Points, in no order, along strands that fork, close into loops and pass close to each other.
(in the rows, 128 means zero)
Two points are linked if the straight distance between their rows is under 42.2. Some points are linked to none.
vur: [121 108  95 176 172 108 146 120 104]
buso: [130 189 134 120 172 136 143 110 140]
lesu: [116 133 107 168 152 107 122 123 119]
vago: [ 94  87 104 135 115 130 136 124 199]
sesup: [ 98 176 167  73 133 145 131 124 176]
fava: [100 173 181  71 141 152 118 126 161]
lesev: [114 192 153 113 160 132 150 119 181]
dubaf: [147  75 131 135  81 141  84 154 109]
Lig: [113 131 122 166 167 112 126 129 148]
bubup: [154  79 118 138  85 126  90 154  94]
gofe: [107 169 151 110 126 130 129 109 175]
Ritiz: [139 164 164 100 117 142  97 137  88]
felod: [134  73  51 179 126 116 169 106 112]
foga: [141  39 140  89  53 165  84 169 128]
Digot: [ 82 126 149 123 160 122 132 156 186]
sulu: [121 128 102 171 147  78 178  96  91]
Ral: [125  76  89 155 108 151 130 115 155]
rureb: [140 140 103 134 102 114 143 111  92]
Talu: [128 181 116 128 161 128 150 101 129]
Nofo: [120  69 122 125  98 166 108 138 144]
Dores: [175 128 132  90  85 149 103 140  93]
Kam: [123 187 155 117 166 134 118 120 106]
tepit: [124  93  82 175 176 115 167 116 102]
Sudep: [133  79  54 180 117 127 146 111 132]
Guge: [ 85 107 132 107 145 140 136 152 188]
Nata: [ 98 174 155  88 130 135 134 117 185]
miza: [157  98 132 122  51 122  81 150 110]
baga: [141 157 131 112 141 140 137 116  82]
sem: [152 154 154  96 111 156 102 135  90]
dele: [111 179 187  91 141 148 105 123 137]
guto: [111 125 122 161 177 128 140 135 171]
bog: [124 188 164 110 151 125 108 122  97]
Sov: [138 149 121 122 153 121 175 102  80]
Fogef: [130 100  78 169 161 139 150 115 138]
mefe: [161 127 111 115  77 123 117 128  93]
Loze: [145 141 132 129 159 114 183 102  68]
bogud: [131 141 108 146 107 112 129 112 104]
Pono: [175  59 112 125  82 117  82 163  90]
Mub: [121 189 156 109 170 144 135 114 156]
sipi: [125 172 114 146 147 111 142 101 139]
Levu: [112 186 142 132 152 113 147 120 184]
dapu: [178 110 137 103 115 113 159 122  57]
visuv: [141 153 112 120 139 129 157 105  87]
revug: [178  44 113 116  70 131  71 164  99]
seg: [124 169 164 101 139 156 112 120 126]
zomus: [130  89  69 173 136 138 143 110 140]
zonos: [103 159 139 167 171  99 139 136 171]
Fod: [155 130 149 121 142 112 170 115  53]
keser: [167 119 152 110 129 109 158 121  48]
Tafa: [163 110 115 122  63 118  98 140  98]
pef: [101 154 144 170 182 102 152 145 184]
Nif: [106 121 127 157 177 130 157 146 190]
nefom: [165 137 148  92  94 153 103 142  87]
loda: [130  82  59 175 160 121 176 107 112]
lom: [163  86 137 106  40 125  67 153 111]
sebe: [105 174 143 149 154 100 139 125 178]
zalag: [118 131 107 165 133 103 128 118 109]
Zisap: [170 129 118 103  88 133 125 128  87]
rif: [102 141 141 158 185 126 167 157 195]
Poni: [114 161 123 146 132 115 124 111 148]
kez: [ 76 129 157 108 127 117 113 148 171]
gefak: [ 86 139 156 121 125 110 116 136 172]
lupif: [101  87 109 123 120 151 128 126 183]
sini: [ 87 140 154 135 160 108 135 150 187]
roval: [133  69 126 133  95 159 101 145 126]
kaga: [153 131 105 123 103 117 155 112  79]
fim: [159  65 147 104  44 132  61 164 119]
tegos: [101 144 143 140 123 116 111 121 156]
magag: [123 110  92 171 172 126 140 119 130]
Sugoz: [119 168 150 107 132 149 123 111 155]
val: [176  45 131 107  59 139  64 167 108]
pezi: [134 169 138 117 160 135 135 114  94]
bavir: [164 126 117 111 111 119 160 117  71]
fof: [130 182 166 109 131 127 103 130  88]
fepi: [ 74 110 146  95 135 132 113 158 175]
tuzib: [105  75 122 117 107 162 120 131 162]

A piece is all that can be reached along the links. How many separate loops has the piece of each point below (a circle has one, a figure eight two, a Y none), and how many tips (points with one link)?
kaga => loops 0, tips 2
loda => loops 1, tips 0
fava => loops 1, tips 0

How many points has the smallest loop of links through each point below? Write - if it is on no loop.
Sugoz => 7
tepit => 8
Nif => -

Name the points in between on the shortest way along the links from the first point to the second, in order.
rif / lesu => Nif, guto, Lig
keser / Kam => Fod, Loze, Sov, visuv, baga, pezi
sipi / kez => Poni, tegos, gefak
kez / sini => fepi, Guge, Digot
